Points, in no order, along strands that fork and pass close to each other.
Points whose rows are less than 41.8 apart are linked; no others are.
Q283: [ 27   5 -13  65 -11 -20   9  65]
Q814: [-20 -12  28 -29  -6  -5   0 -44]
Q502: [-27  -7   7  -9 -16  12  32 -41]
Q597: [-28 -10  40 -97   5 -25 -37 -12]
Q81: [ 12   0  58 -59  29 -26  17   6]
Q251: [ 34  -6 -43  33  43  63  35  30]
Q83: [-15  -9  52 -98  18 -25 -26  -4]
Q166: [ 12   9  17 -10  13  -8  46  39]
Q484: [  2   9 -13  65 -40 -29 -30 -26]
Q983: [-31 -12  -8   7 -37  -4 -45 -74]
Q54: [ 12   2  35 -25   7 -44 -41   6]
Q51: [ 40  16  21  34  -1 -65 -45  28]
Q262: [ 27   0 -26  15  29  30  38  55]
Q192: [ 16   7  16 -21  -3 -58 -67  12]
Q705: [-15  -2 -28  71 -47  -2  -5 -16]
Q298: [-16  29 -16 -64  63  95  58   1]
Q184: [ -7  -4 -36  79 -42   0   1   8]
Q843: [-17 -12  40 -54   8  -9  -8 -36]
Q172: [-22  -7 -12  29 -40  -9 -38 -66]
Q181: [  9  30 -17 -21  79 105  53  -3]
Q140: [ -2  27 -18 -41  73 101  52  -1]
Q711: [-18   1 -14 -22   0  35  55  -3]
Q27: [ -7  -9  41 -52  10 -21 -17 -20]
Q109: [-10   7 -17 -36  21  49  59  10]
Q261: [ 21  -1 -34  12  32  47  38  42]
Q444: [ 15  12  -6  68 -29 -34 -13  18]
Q564: [-20  -3   1  -9 -10  18  44 -16]
Q252: [  5  -4  65 -85  36 -23   8   2]
Q990: [ 49  -3 -36  47  50  52  31  45]
Q105: [  6 -13 -41  69 -18  18  12  39]
Q215: [ 36   2 -16  54   8 -10  18  82]
Q874: [ 16   9  -3 -13 -14 -65 -79   9]
Q724: [-35 -11 -18  41 -46  16  10 -51]
Q397: [ 39  -4 -28  35  29  23  28  68]
Q3: [-27  -7 -25  59 -51   7   0 -41]
Q158: [  6   9   4 -20  16  10  52  34]
Q72: [-41 -16 -17  19 -40  26  23 -56]
Q731: [ 18  10   9  38 -16 -44 -39  -4]
Q836: [-36 -14   9 -52 -21 -12 -52 -51]
Q253: [-32 -15   0 -21 -29  -8 -52 -64]
Q404: [ 25  10  23  26  -5 -50 -34   9]
Q91: [-13  31 -12 -67  53  73  63  13]
Q839: [-41 -14  25 -89 -10 -18 -44 -31]
Q200: [  7   3 -19  16 -31 -44 -73 -30]
Q448: [ 15  11  39 -22  16 -23  37  26]
Q376: [ 17   8 -11  68 -21 -24   2  43]
Q995: [-13  21  -9 -61  39  55  67  14]
Q489: [ 38  -1 -20  43  20   2  25  85]
Q913: [  6   8 -11  70 -35 -31 -22  -5]
Q608: [-38 -14  17 -69 -15 -15 -47 -41]
Q631: [ 12   5   0  32 -23 -42 -51 -18]
Q291: [ -8  -1  -9  42 -37 -22 -36 -45]
Q629: [ 12   5  50 -37  23 -26  24  11]
Q819: [-38 -12  -5   4 -28  21  31 -49]
Q325: [  0  -6 -34  73 -31   3   8  27]
Q213: [  0  -5  40 -41   8 -31 -29  -9]
Q667: [  8   4 -14  -1 -26 -53 -79 -15]
Q737: [  -9   -9   66 -111   34  -22  -10   -1]
Q590: [ 25 -21 -51  73   2  37  14  42]
Q601: [ 41 -15 -46  63  28  45  20  46]
Q893: [-22 -10  21 -15 -14   3  10 -47]

A fork is a point with three links, a tip a point with one. Leave the first point through the second and follow the links. Name the first fork or tip that comes.
Q213 / Q27: Q502
Q995 / Q91: Q181
Q192 / Q874: Q51
Q81 / Q629: Q158

Name the points in between on the shortest way along the links from the first point to the second, in order.
Q502 / Q3: Q819 > Q72 > Q724
Q874 / Q631: Q667 > Q200
Q397 / Q444: Q489 > Q215 > Q283 > Q376
Q724 / Q995: Q72 > Q819 > Q502 > Q564 > Q711 > Q109
